Each row is a point on a tangle of strands that fork and nearly touch. The rows are in no order.
Two points are linked if the straight distance between their rows is under 83.7. Some points are linked to none.
Q_222: [ 17  -9  -6  -8  26  26 -27 -38   2   2 -17 -34 -10  12 -10   5   3 -13
  -7 -11  12 -36  18  31]
Q_249: [ 10  -5 -12 -23   1  78  24  -7  27 -14 -11 -13  10 -26  -7  -8  17  11
 -49 -17  -7  27   6  23]
Q_123: [-32  -7  28 -14  29   2  21 -40   1  41  21   3 -14  16   1  34  -2 -33
   8 -15  -1  10 -11 -13]
Q_431: [  0  -6  10 -20 -10  -4  -6  41  12  50  22  -1  22 -16  -5   6  -5 -10
   3   1   1  32  15  12]
Q_549: [  8 -10 -14  -2   4  -9  -5  28  33  24  24  13 -10  12  57  43   5 -17
  -8  -8 -22   3  61 -14]
Q_52: [  6  23   7  41   3 -18  22 -15  21 -21  -9  13  36   1   5 -15   7 -38
  17  14 -18  17  29  -8]
Q_702: [ 14  -2 -17  14 -23  -9  14  -6  -4  -7 -10 -12  30  -3 -33 -28 -11 -10
  38 -12  22  -3 -47 -16]
Q_538: [ 28 -20 -23  16  -7  26   6 -31  39 -13  -2   4 -16  30  20  11  23 -18
   4  -8  -9   3  30  13]
Q_856: [ 26  27 -45   1   8 -23   2   2 -23  -9 -17 -36  11 -30 -22 -31 -20   4
 -11 -25   1 -21 -33 -50]
Q_986: [-39   2  13  20  16 -13  -3  32 -13  20  22  41  -1  29  24  47  -3 -20
  20  -4  -1  25  -6   5]
Q_169: [ 34   4  -6 -26 -38 -14  -2 -23  26 -27 -17  -6 -20   4 -15 -35   8 -10
  -8 -18  55   0   5   8]
Q_233: [-10  37  -5  20   8 -19  20  28  -2 -33  -1 -24  22 -24 -16 -24 -18  -3
  -4   6 -36   2   0 -10]
Q_454: [-23  -4  34  12 -28  -4   5   8 -10 -29  -8  34 -12 -12 -24 -15  10  14
  -5   8  18  21 -42  15]
Q_72: [ 20  14  38 -12  25  12  -2  16  37   7   6  -3  14  -5  -3   4  27  11
 -21  -8 -14  27  44  15]
Q_886: [-18   1  -2   8   8   4  26  18  12  -7  13   0 -11   3  -8  18  14  19
  17 -23 -42  37  43  -6]
Q_439: [ 16   5  21 -14  11 -31   2 -35  11  21  -1  -4   7   2  -9 -21   4 -57
  -3   6  53  13 -29  18]
Q_70: [-16  27  24  10  36 -19   6   7  -7   4   7 -20  25   1   5   5 -20 -16
   6  42 -43 -17  13 -17]
Q_396: [-49  -8   1   1   8   4   2  35 -27  16  21   2  -7  11  -1  22 -25 -15
  15   3 -24   8 -14  16]
Q_575: [ 25  -1 -28  13 -21 -10  11 -31   1   6 -20 -15   7   3 -29 -22   8 -42
  24 -15  36  15 -17  12]
Q_999: [ -4  -6  37  17 -20  13  20   3  14 -26  -8  34   1 -22 -10 -12  24  20
 -23  14 -19  35  -9   1]
Q_278: [ -3   1  -1  47  27 -16 -15  -4  15  -7  20  38  24  41  37  17   7 -28
  31   6   4  21   3  18]
Q_837: [-12   6   3   1  18  -4 -12 -33 -12  -6  -3 -18 -23  16  -6   8 -17 -22
   6   5   1 -37  -8   6]
Q_25: [ 22 -16   1  18  32  26 -38  13  -4  -4 -12 -25   7   7 -21  -7   5   8
   5 -22  10 -31  -5  41]
Q_636: [-21   4  31 -10  11 -17  25  -1   5  38  23  20 -11   1  -3  29  10 -21
  -3 -32  21  46 -25  -9]
Q_915: [ 15  -9 -17 -14 -41  12   2 -29 -14   3 -32 -20  11 -17 -33 -16  -5  15
  16  35   6 -16   7  -7]
Q_955: [-15   1  23 -39   6 -13   4 -19 -23  59  13  -8 -20 -15 -20   9   9   7
 -18  16  22  30 -34   8]
Q_816: [ 26  -3 -28  30  -8 -17 -23 -36   1 -13 -22   2   3  11   8 -13  -3 -47
  18  -5  38 -23  -5   8]
Q_698: [ -2  32  -5  29  19 -27 -21   6 -20 -48 -22  17 -13   5  -1  -7 -19 -24
 -11 -39  25 -33 -24 -33]
Q_897: [  8  11   8  13  33 -19 -20 -11  -3  32   5  -5  28  -2  25  13  -6 -32
   0  48 -16  -4  12  10]
Q_315: [ -8 -21  -2 -15 -16  37  11  15   9  -4  -7  16 -12  -4  21  31  25  37
  -5   7 -37  19  74 -14]
Q_69: [ -7  -2  40  -6  32   0 -23  18  -4  29  27  -7   5  10  -2   5 -12  14
   9  19 -12 -17 -13  21]
Q_172: [-21   0   4   7  14 -19 -15 -16 -29  39  -6  20   3  -6  24  42   0 -38
  -5  42  -9   8  30   6]
Q_585: [ -6 -20  15 -19   2  40   5   5  13  35  -6  14   5 -31  13  39  13 -36
 -47 -11  -4  22  35   5]
Q_842: [-16 -17   4 -42  12  27  -1 -17   4  26  17 -12 -38  27   9  40  -1  13
   2  -6 -18  -9  39   4]
Q_959: [-35  -8  37 -21   6  44  16 -35   6 -23   0  -8 -21   1 -20  -5   1  25
 -18 -23 -11 -21   1   8]
Q_901: [ 35 -17 -10 -12 -19  40  16 -33  29   4 -14  10  -4  -2   8  18  34   5
 -21  12  -7  26  31  -2]
Q_548: [-19 -26  -3   9  20   8   4   4  13  36  19  16   4   3  30  39  -5 -64
  -4 -15 -13  15   8   7]
Q_56: [ -3  10 -35  55  12 -23  -2  -5 -13 -40 -10  18  43  31  37   4 -21 -34
  24  27  -8 -22 -22  -3]
Q_633: [ 17  12 -33  29  -7 -10  -8 -35 -19 -43 -41  -6 -18  -7   2  -5  -1 -21
 -11   3  -3 -36   9 -26]
Q_77: [-16   8  19 -10  -4  -9  -1 -22   3 -16  -1  -9 -27  21 -42 -17  -3  -8
  32 -42  46  -4  -3  16]
Q_632: [ -7  -8   9   8 -28   5  -8 -24 -24  -3 -29  11 -12  -6 -38 -10  22 -10
   8   4  37  16  11  33]
Q_855: [ 18   7   6 -34 -19  56  12 -20  17 -39 -33   0  -9 -23 -23 -24  27  30
 -43  -9  30  24  10  23]
Q_107: [ 13   0  33  16  23  -6   9  27  29  21  19   6  45  -7  -4 -15   2 -25
   0  -2  -5  27 -28   9]
Q_542: [ 11  10  14  15  -4 -15 -38 -14  20 -16  -1  13  19  19  23 -18  -3 -27
  17  21  17 -27  53  28]
Q_994: [-11   4 -14  -2  -7   1  -7  19  -5  -7   0 -28  16   3 -15 -15 -16   4
  31  11 -27 -20  47  11]
Q_737: [-12  -7  10 -12 -15   0 -38   6 -14 -15 -16  -1   5  -1 -21 -23 -38  -8
  23 -18  22 -66  19 -19]
Q_196: [-28 -22  27 -32  16  16  10 -23   3  46  15   9 -28   3   6  59  15   0
   1 -25   2   5  24 -17]
Q_137: [  5 -12   5 -28 -11   9  -6 -34   9   2   0 -23 -15  10 -22 -26 -18  -9
  11 -43  43 -35 -28  -3]
Q_984: [ -4   9  29 -21  -2  16   0 -10  35 -10   6  -8   5 -11   1 -25 -18 -36
 -37 -16   5 -21   8  15]
Q_174: [ 28 -20 -13   4 -19   8  18 -23  14  26  -9  11  12   3  12  29  43  16
  22  13 -15  27  55 -24]
Q_284: [  4  42  29  18  18 -44  -5  21   1 -22   1   1  21   2  -5 -25 -16 -16
  -3  14  21  -6 -37   0]
Q_13: [-10 -36  -2  13 -37  14   2 -20 -20  26  -4  25  -3  16  -7  15  10   6
  38  32  -3   8 -10   7]
Q_57: [ 13   9  15 -17  -4 -18 -13  31  33  17  32  24 -30   9  42  27   4   4
 -29   1  -3  20  26   2]
Q_99: [ 13   6  -2 -19 -17  -7 -15  -5   5 -17   0   1 -35 -10   9 -28 -21 -15
 -49 -31  41 -32 -46  -6]
Q_611: [ -6  21  14  19  12 -27  19  38   8  26  15  25  60  11   6  13  -4 -23
  25  16   0  40 -20 -11]
Q_110: [  4  26  25  32  10 -30  14 -27  15 -29  -7  13   8  17 -12 -14  20 -21
  19  -2  19  20   3   2]
Q_602: [ 22 -16  -9  35  -3  14 -10  16   2 -41  -8   9 -14  -7   5 -18   3  22
 -17 -15  -8 -23 -51  -4]
Q_151: [ -9  12  -7 -43  -4  -7  -6  29  -1  17  11 -21 -11 -29 -32 -18   0  57
   5  -2  -3  40 -17  28]
Q_255: [ 42 -20 -12 -10 -21  22  13   0  40   8  14  -7   2  -6   3 -27   7 -10
 -26 -15  15  11 -47  16]
Q_706: [-10 -10 -17  22  -8  -5 -33  16 -43 -14 -14  -7  -6  13  -8  -3 -18  16
  35  18  -3 -48  -2   7]
Q_33: [ 29  -7  -6 -43 -20  10 -18 -33   1  -6 -24  -8 -11 -14 -12 -31 -15 -16
 -36 -40  59 -41 -15 -27]
Q_45: [-22  20 -14  43  -9 -25 -18  20 -52 -45 -25  18  10  18   2  -4 -14  11
  30  23   2 -40  -5 -16]
Q_680: [ -3  13  21 -16 -23 -22  -5 -23   1  19   7   2  -4  25  -6   2  -1   8
  35  30   7  -4  50  -5]
Q_470: [ 13 -21 -16  18   8  14   5  -3  -1 -35 -12 -13   4  -7  22 -17 -23  -2
 -21   1 -35 -65 -32 -43]
Q_6: [-39   8  16  10  26  -6  22 -13 -11 -29  14  -8 -25  34 -11  10  -9  22
  30  -8 -21 -15 -32 -15]
Q_896: [ 20   2 -23  -4 -29 -14   6  10  31 -23  24  -7 -23  21  13 -18 -24   6
   8  -5   1 -17 -28 -13]
Q_871: [ -7 -19 -27 -15 -13  48   8 -22  -9 -11 -25 -28 -15 -10 -38   2   6  14
   3 -15  -6   0  25  24]
Q_890: [ 19 -11 -25  33  10  -6 -32  23 -12  -4  -3 -17  18  23 -11 -14  -8  -2
  41  -9  10 -33  -7  21]
Q_573: [-20  -9 -27 -48 -28  31  23  15  15  21   0 -15   6 -39 -13   8  -4   6
  -4 -10 -34  41  40  -5]
Q_129: [-17 -21 -14  -6   0   8 -25  22 -39 -15 -12  -9  -8  -3 -14  -8 -38  16
  18 -18  -3 -64 -19 -24]
Q_811: [ 23   1 -44 -18  -1  20  -1  18   9 -10   8 -33 -20 -16  -4 -22  -3  57
 -23 -19 -15   2 -38  13]
Q_338: [ 14 -26 -30  26   5  15  -6  10  21 -13   5  -4  12   7  25  -5 -19 -49
  -2  -6 -21 -25 -11  18]
Q_273: [ 23 -10 -19  30  -5  -9  -2   9   4  14   8  -1  39  22  -1 -10  -6 -13
  49  14   7   0 -40   9]
Q_228: [  3  23 -35  36 -19 -25   4   9 -22 -25 -16   9  21   8  12  -7 -23 -32
   8  25  12 -12 -44 -16]
Q_467: [ 16   3 -22 -25 -20  18  19 -19  12  -6  -6 -38  24 -33  -4 -36 -26   2
 -32   5 -18 -37 -21 -33]
Q_690: [ 12 -12 -22 -44 -32  14   4   9   6  49   1  -9  -4 -23  -8  10   3   3
 -11   5   7  42  19  11]
Q_686: [ 22  13   9   6   9 -29 -15   5  -4 -34  -6  16 -14  -1  -3 -32  -8   4
 -24 -44  37 -26 -54 -39]
Q_782: [  4 -16  15  -2  21  52  22  -1  20  17   3   4  10 -25  -2   5  25 -18
 -52 -25 -15  31  -3  20]
Q_802: [ 12  18  -4   0 -39 -20 -17 -12   6 -11 -15  -5  19   3  -5 -36 -13 -26
  18  11  29 -26  56  10]
Q_380: [ -9  45  -6  -4  31 -20  26  -2 -15  -2   5 -51  10 -28 -25 -21 -14   8
 -18   0 -22   1 -24 -15]
Q_618: [ 31  12   1  11  17 -10 -34   4  -2 -15  -6 -16 -13   0  12  -9  -6  22
 -24  24  -4 -39 -17   5]
Q_440: [ -7  13  15  -3   0 -20  -3 -39 -17   7 -10   2 -32   7 -10  13   8 -13
  -1  21  21   8  -2  13]
Q_386: [  2  10  11 -32  20  27 -15 -14  10  10   7 -10 -39   9  27  33  -1  -3
 -47   9 -10  -9  36  20]
Q_29: [-13 -36 -16 -32  16  40  14  14 -10  14   8 -34  -2  -6  15  10 -13  23
 -15  23 -59 -14   3   1]
Q_985: [-13 -20 -47 -36  13  46  12   0 -22  -9  -9 -53 -13 -19  -8 -10 -16  50
 -12  -1 -44 -21  -6   3]
Q_67: [  6  15  18  -2  -8 -54   4  -2  22  37  27  29  15  25  30  20  13 -28
  40  -6  42  36  32 -17]
Q_822: [  2 -28  -8  38   4  -6  -7 -20  -2  31  -1  50  34   0  47  37  18 -37
  15  32   2  27   9  -9]
Q_691: [-10 -28   2  18   3 -15   1 -14  19  28  -5  39  16 -18  56  60  20 -30
   0  -3   7   5  37 -35]
Q_132: [-16 -21  10  37   9  10   8  -5 -15 -13  -5  13  19  19 -10   8  24  20
  45  21 -32   0  30   5]
Q_426: [-47 -18  27  30   2   3   5   8 -20  -7   7  46   0  18  15  25  14   0
  28  17 -27   4  44   0]
Q_208: [-37   6  26 -21  11  15   1   8 -15  15   9   1 -23 -24  -6  17  -3  11
 -36  11 -23  14   1  13]
Q_652: [ 19   1  -1  10 -19   9  -8  -7  23 -52 -23   6 -17   0 -16 -25   5  -8
 -10 -47  25 -20  10  -1]
Q_108: [ 27   5 -43  -8 -32  -9 -37  40   0 -36 -22  -6 -12 -15 -18 -35 -15  30
   4 -44  19 -16  17 -14]
Q_329: [-35  19   1  38 -22 -17  -3  10 -48 -28  -9  23  28  13  -2 -11  -4  -2
  40  24   0 -11  33  14]
Q_551: [  2  10  26 -44   5 -14  -1 -33  -1  47   7 -16 -26   4 -16  17   7  -1
  -2  15  24  17  18   9]
Q_337: [-34   1  -9  12 -18  11   4  32 -10 -49  -4   9 -28 -22  -7 -12 -13  23
 -18  -7 -27   2 -17   7]
Q_516: [ 28 -10  21  -4 -32 -18 -11  14  19   3  11  12   8  18  -3 -29   2  24
  30  27  24   1 -27   6]
Q_725: [  5  -2 -19 -42  13  26 -26   1 -19  12  -1 -35 -13 -22 -24 -32  -7  44
 -43 -42  43 -26 -39  18]
Q_339: [  8  12 -38  11 -44 -27 -10  30   3 -48  -2   7 -20   4  -7 -27 -21  26
  26 -22  10 -14 -17 -23]
Q_723: [-36  -4  60 -13  27  14   5 -19   6  -1  15   5 -10  11 -14  11   4  20
  10  -6 -25  -7  17  -2]
Q_677: [ 34  10 -18 -26  -5  24  19  -5  37  -7   5 -32   5 -21 -11 -42   9   5
 -50 -41  25  15 -29  18]
Q_195: [-11  -2   3  -4   3  13  10 -19 -11 -10 -13 -22  12 -24   0 -16 -24  -8
 -26  29 -33 -44 -14 -18]
Q_204: [ 17  18  25 -31  14   0  -1  -4  15   8   6 -32   6  -8 -26 -29   4  23
 -12  -4  12   0   0  15]
Q_266: [ 32   5  32 -21  42  14 -24 -33   3   3 -15 -32  22  -8  -9 -31   4  13
 -33  -8  32 -53 -16  -2]
Q_309: [ -4  14  48 -18   2  16  11   3  22 -15  -2  21 -13 -22 -13  -4  28  20
 -44  -5   0  40  22  15]
Q_732: [ -5 -22 -14 -20  24  35 -15  -2 -14  19  14 -42  -2  -1 -11 -21 -19  33
 -19 -38   6 -54 -45   7]
Q_716: [ -7 -19  16  14  19   9  -9   4 -26  35  -6  15  -4 -11 -22  25  28  -8
  -5  -3  10  38  -2  39]
Q_289: [ 35  13   8 -23 -20 -31 -21   7  19  10   6   3 -16   4  15 -18   0 -19
 -31  29  31  13   5  28]
Q_135: [  1  29 -40  19   1 -30   7  -2 -33 -28 -30 -24  17  -5 -26 -15 -23  -5
  28 -13  -2 -30  -4 -50]
Q_697: [ -3  25  37  -8  13 -36  22  -3   2   8   7  15  -6  -4 -13  -7   9 -41
 -19  -6  32  47 -22  12]
Q_741: [-23   4 -24  12  -1 -16  37 -11 -29  15   5   2   1  34  -5  33   3  -2
  51  14 -18  27  -5 -22]
Q_473: [ -7   1   7  29  45   3  12  -5 -10  -9   2 -26  29  10 -12  -5 -12  -9
  22   0 -24 -28 -36  -6]
Q_358: [ -5  21  10  12   6 -17  16  10   4  -2  10  -4  -3   9 -31  -5  17   4
  25 -14   0  41  12  11]
Q_693: [ 13   2 -17 -13  -5  16   9  15   2   4   1 -10 -10 -30 -14  -5  17  45
 -26   9 -19  43 -12  18]
Q_300: [-11  29  -2  23  -6 -14   8 -17 -12 -46 -21  -1 -23  -5   4  -5  -5  -2
 -15  26 -24 -18  20 -15]
Q_671: [ 25 -12   2  -6   0  38 -18 -29  21 -45 -19   2 -30  12   5 -12   1  14
 -29 -47  24 -51 -11 -15]
Q_250: [ 15  -8  19 -11 -25 -25  -6  28  10  39  22  24  11  12   2  -6   1  -9
  22  20  30  34 -16  17]
Q_344: [  2  10   2  25 -25 -22 -30  14 -16 -25 -18  16  36   4 -13 -38 -21 -23
  36 -11  34 -43  26 -11]
Q_349: [  1 -20 -25 -11 -19  22  29  -2  10  13  11 -32  23 -17 -13 -28 -24  -5
   4  -1 -29 -12 -41 -14]
Q_327: [ -5  16  29  32  36 -28  -1  -8   2  -2  10  40  14  38  13  25  13 -12
  21  17  16  29 -42   7]
Q_784: [ -5 -38 -14 -22 -10  39 -15  -3 -13   3  -8 -16   9 -18 -13 -23 -29   7
  -8 -23   2 -63 -40 -16]
Q_469: [  9  -8  36  11  11   1 -10 -24  -9  -3 -25  -4  36 -13 -29 -33  -7  -5
  13  -1  26 -42 -37 -21]
Q_972: [  9  -1  -3 -33   1  25  -3 -15  13  -6  10 -18 -49  17 -16   3  13  27
 -15 -35  19  15   2  36]
Q_801: [-40   6   1  26 -21 -10 -18 -12 -37 -31 -13  25 -20  23  -8   3  -6 -12
  30  -3  18 -20  24  27]
Q_969: [-13   2 -19  21  27  -6  11   3 -20 -40  -3 -18 -19  22 -18  -2 -13  23
  29 -42  -4 -28 -43 -23]
Q_748: [-10  24   8  34  18 -18 -30   2 -23 -43 -29   5 -11  -7 -19 -12  -4 -25
 -12 -27  27 -25   8  14]
Q_271: [-15 -31   4   6  16  -1  11  38  13  26  19  11  19  -3  51  42   0 -11
   6   4 -43  -3  46 -36]
Q_903: [ 52 -14  -8  12 -10  16  -2 -11  20 -28 -18   2  -7  -7   1 -28  21  10
 -38 -15  28  -7 -45  10]
Q_996: [  8  13  38 -16  31  27   1  10  17 -10   8 -22  15 -22 -18 -35  19  56
 -39 -10  -4   7 -15  21]
Q_35: [-30   6  -8  17 -17 -29  -5  23 -33  28  16  54   5  16  50  46   3 -22
  16  23  11  24  16  -3]
Q_670: [-16  10 -13  40 -22  -6  14  16 -10 -37  -4  26  -5  -6  17   0 -16 -36
 -25  17 -18   5 -33   0]
Q_958: [ 30 -11  -6 -34  -2  13 -14 -20 -19  10 -26 -26  -5 -24 -34 -33  14  15
 -33 -15  61  -6 -37  22]
Q_552: [ -6   2  15  20  -9 -43   0 -16  17  22   7  60  14   5  56  37  22 -34
  14   0  35  31  39 -29]
Q_629: [ 20  15 -14 -17 -15   0 -22  18   6 -20 -19 -26  -1 -27 -23 -33  -9  20
 -14 -14  19 -10   5  14]
Q_873: [  9  58 -42  24  -7 -51   7  10 -25 -18  -2 -19 -11  16  -2  -4  -6  -3
  15  14   5  18  10   5]
Q_934: [ 33 -26 -42 -17 -32  29  11 -27   5  20  -9  -2 -25   6  11  22  18  11
 -10  27 -11  12  -4   2]
Q_863: [-21 -20 -28   9  23   0  24  19  -3   2  22 -17  -9  44  26  20 -10 -10
  42  -7 -48   1  27  -7]
Q_330: [-17 -17   8 -58 -22  31   3   9  25  13  25  -2 -21   4  -7   8  -5  61
  18  -5 -17  11  14   2]
Q_571: [ -5  11  18  29  11  -9  -1  27  17 -38  14   9  -9  20  15  -2  -1  21
   9  12 -39 -11  16  -3]
Q_905: [-18 -29   3 -15 -13  42  22  23  20   6   9  -9  26 -24 -18  -9  -9   6
   8  -9 -42  16  12   7]
Q_131: [ -4  32 -23   6  35 -22   9  13 -19 -32   0 -39  -6 -12 -19 -17 -20  40
  -2 -25 -22 -24 -35 -34]
Q_345: [ 21   7  36 -21  22 -20 -12 -23  -2  -1 -15 -18  26 -18 -24 -53  -6   2
 -20 -22  43 -41 -35 -37]
Q_979: [ 20  34  -5  23  23 -52 -15   4  -6  23  13  17  23  16  38  18   4 -15
  10  53  -1  25   6   3]
Q_187: [-36  20 -20   0  11 -22  22  -3 -34  -5  13 -20 -34  28 -14  25 -16  17
  34  12 -22   8 -17  -9]
Q_919: [ 33  21   4 -11   6   5 -34  30   8 -39 -14 -14  -8 -23   6 -29  -9  35
 -50  -1   6 -31   2   2]
Q_429: [ 10  41 -16   8 -23 -56  -3   6 -24   7   5  11 -15  16   5  -2  14  -8
  11  28  31  38  19  21]
Q_295: [ -8   5 -35 -46  -3  53   0 -17 -14 -20 -24 -36 -19 -25 -24  -5  -5  46
 -28  -4   0 -12   9  14]
Q_163: [-21 -24   4 -35 -16  30  -5  14 -17  32   5  -2   1 -27   0  12 -21  13
 -29  43 -34  -4   4  10]
Q_621: [  5   7  -5 -22   7  15 -10   2   0  20  -6   5 -38  -4  12  45  25   7
 -35  -3   0  29  55  19]
Q_626: [ 29  -4   4   7   1 -35  -7  16  29  36  28  27  -4  18  40  34  22  -2
   7  -5  13  31   7 -13]
Q_179: [  9  15 -33  11 -16 -23  15   7   7  -2  18  -9 -10  21  24   0 -21  -4
  16  26 -26   0 -14 -16]
Q_528: [ -9 -10  15  -9  26   7  19 -12 -14  47  24  -4   1 -12   0  14  14  18
 -18  12 -18  21 -49  -6]
Q_908: [  0 -27   4 -12   0  37  29  11  29  11  10   6  -6  -6   4  30  28  32
  -2 -26 -32  34  23 -18]
Q_559: [  3 -12  24   4  -7 -38   2 -10  -6  53   2  33  12   3  22  47  37  15
  37  20  30  24  20 -32]
Q_805: [ -8 -11  30 -18  21  17  -1   5 -20  48  -7   0   4 -34 -12  35  23   3
 -30   9  -3  31  21   7]
Q_864: [ 20  21 -25  -4 -42 -38  -5  27  -3   3   4   0 -10  -6  -3 -23 -13  -2
  -6  27  21  23 -12  14]
Q_547: [-25 -33  18  18  -2  17  15  12  12  -1   8  30   9   5  27  18   1 -23
   6   6 -44   2  32 -14]
Q_845: [ -2 -29  -5  62   7   8  -5   7 -10  -8   1  41  23  27  18  12  27  -2
  36  16 -16  20   3  20]
Q_968: [-17  -6   0  15   2   4 -18 -10  18 -18  13  15  -4  26  38   5 -15 -43
   6   5 -21 -30  59  17]
Q_932: [ 14   2   0 -18 -22  32 -10  23  28 -21   0  10 -10   5   9   2  15  44
  -8  12 -22  15  52  16]
Q_674: [ 15  -6 -25 -25 -26   3   7   1  10  16  12 -10 -22   4  17  11  -8  26
   1  36 -32   4  13  -9]
Q_97: [ -4  42 -26  -1 -23 -41   7  -3 -20 -20 -13 -28  -3  -9 -35 -24 -17  13
  30   6  13   0   3 -17]
Q_342: [ -3   9 -32  -4 -11   5  28 -28 -17 -10 -23 -30 -23 -21 -47  -9  14   8
   3 -21   1  31  -8  12]
Q_433: [ -7  -2  63 -17  20   1 -17  16  21  23  24  15   5   9   1  17  11  18
   6   3  -3   7  25  10]
Q_36: [-16 -15   0 -18   0   2  27  32   0  44  31   6   2 -29  10  25   3  18
 -16  -9 -25  41 -28 -26]
Q_31: [-14 -33   5 -17  -6  46  21   0  -1  10   4 -17  21 -26 -17 -21  -3  35
  -7   4 -32  -1 -38   3]
Q_823: [-11 -19  19 -10  25  16   5  -9   1  40  33 -12  16   9  10   0 -16  -8
   0  12 -15 -22 -53   2]
Q_252: [ 18  12 -37 -36   3  43   7  10  25 -28  -5 -38   4 -32 -13 -40  -1  51
 -40 -44   7   1 -19   6]
Q_42: [ 30 -15  30   0  -8   3 -14 -11   9   9  -9   0  26  -8  -8 -28   3   5
   0  30  20 -18 -41   7]
Q_533: [-10  29 -14  49   6 -25  27 -10  -2 -29  -8  31  52  21  27   9  -6 -43
  16  28 -14  22 -14  -9]
Q_513: [-24  13  -7   1  17 -23  27 -18 -22  24   8 -10  12  19  14  27 -17 -21
  28  42 -33  -2  16 -32]
Q_141: [ -7 -14 -21  24  -9 -14  33  -6  -5  28   7  17  12  14  14  39  29  -1
  47  -5 -13  33  33 -35]
Q_788: [-29  19   4   1 -27 -22  20  27  -9   8   9  22   6 -20   8  11  -6   3
   0  31 -29  32  22 -21]
Q_346: [ 13 -22 -13  16  -7  17 -25  15 -16 -43 -29  22  -4 -18   4 -18 -15   6
 -27 -30 -10 -51 -20 -44]
Q_537: [-14   5 -15  23   5 -38  -2  30 -12  16  21  32 -16  14  59  53  14  -3
   5   6 -11  17  46 -20]
Q_175: [  7 -11 -23  20  -1  -4 -11  29  18  21  20  12  12  10  31   7 -12 -58
  -2   1  -7  13   2  31]
Q_911: [-28 -17  -6  38  -3   0  26  26  -1 -22  11  39   9  16  35  19 -10 -30
   3  21 -41  15 -15 -11]
Q_283: [ -2 -24  27  -7   2  28 -14 -22 -12  10 -12   4 -21   0 -31   1  22  -2
 -10 -11  34  12 -17  52]
Q_938: [  1  20 -21  14   9 -40  11  25 -11  30   9   1  -3 -15  21  42  25   4
  -1   1 -19  38  59 -29]
Q_308: [ 32  -7 -47  26 -25   6 -10 -32   6 -19 -27  -1 -15  10  18  -5  11 -28
  -6   9   7 -13  23  14]
Q_37: [ 10 -13  12   7 -11   7 -11  37  29  -1  26  16   2  20  20   3   2  38
  19  13 -34   7  30   2]
Q_645: [ -5 -14  -5  28  29  -6   4  40  -1  35  27  21  32  24  18  37   2 -18
  30   2 -11  27 -30   5]
Q_813: [  5 -10  12  14  18   1 -52  -8 -31 -15 -39   4  10  -4 -23 -12  -9 -21
   8 -21  30 -55  10   3]
Q_280: [-29 -34   6  18 -25  20 -10 -24 -20 -13 -13  26 -16  23   1   9  -3 -16
  26  22  -1 -27   8  18]
Q_876: [ -4 -18  -6  -7 -16  -3  24  33  20  39   9   9  11 -41  26  48  12   2
 -17 -25  -7  29  20 -39]
Q_569: [ 11  21 -16   4  33 -20 -19  16  -4  -5  18 -31 -29  24  19  13 -13  13
  -3  17 -26 -26   7  16]
Q_530: [ -4  21  17  12  17 -47  -5 -18 -18  33   7  26   3  25  27  39  17   7
  33  48   9  21   8 -18]
Q_634: [-28  -8  12   4  26  -9  24 -18  10  37  18  14  20  15  19  44  -4 -47
  32 -16 -12  15  17 -28]
Q_703: [  8  16  37 -26  29  41 -12 -14   4 -23 -20 -20  17 -23 -15 -32  14  43
 -54  -5  21 -31  -2  10]
Q_688: [-30   6  12 -54  -4  13   6   8  16   3  30  -9 -26 -15  -9 -15  -5  58
 -11 -24 -10  24 -25  14]
Q_653: [ -4  15  39 -11   2 -35   7   4  -9 -21  -3   8 -12  -6 -31 -32  15   2
  -8  -7  53  26 -40  18]
Q_826: [ 23  -1  -1 -55 -30  14   9 -32  10  -6 -28 -24   1 -24 -40 -43   8   6
 -19 -11  58   8  -6  11]

Follow the links from the first point to the second, and from the first to the third. Name the last point that the two ways share.
Q_280, Q_618, Q_690 -> Q_629
Q_300, Q_342, Q_813 -> Q_890
Q_569, Q_513, Q_585 -> Q_901
Q_871, Q_826, Q_801 -> Q_706
Q_542, Q_169, Q_233 -> Q_129
Q_530, Q_782, Q_433 -> Q_440
Q_629, Q_289, Q_968 -> Q_901
Q_985, Q_169, Q_386 -> Q_440
Q_802, Q_283, Q_137 -> Q_737

A fork is a point with three links, a tip a point with one. Leave the first point through the second and follow the links. Name the first fork or tip that comes.
Q_31, Q_905 -> Q_629
Q_690, Q_573 -> Q_330
Q_533, Q_52 -> Q_571
Q_571, Q_37 -> Q_547

A fork is a point with three links. Follow the links from the first point to the second and name the forks in between, in order.
Q_56, Q_611 -> Q_547 > Q_549 > Q_537 > Q_986
Q_344, Q_823 -> Q_737 > Q_129 > Q_706 > Q_890 > Q_440 > Q_528
Q_431, Q_890 -> Q_629 > Q_901 > Q_308
Q_172, Q_33 -> Q_897 > Q_741 > Q_901 > Q_308 > Q_890 > Q_706 > Q_129 > Q_737
Q_886, Q_35 -> Q_547 > Q_549 > Q_537
Q_618, Q_969 -> Q_629 > Q_901 > Q_741
Q_429, Q_901 -> Q_131 > Q_741
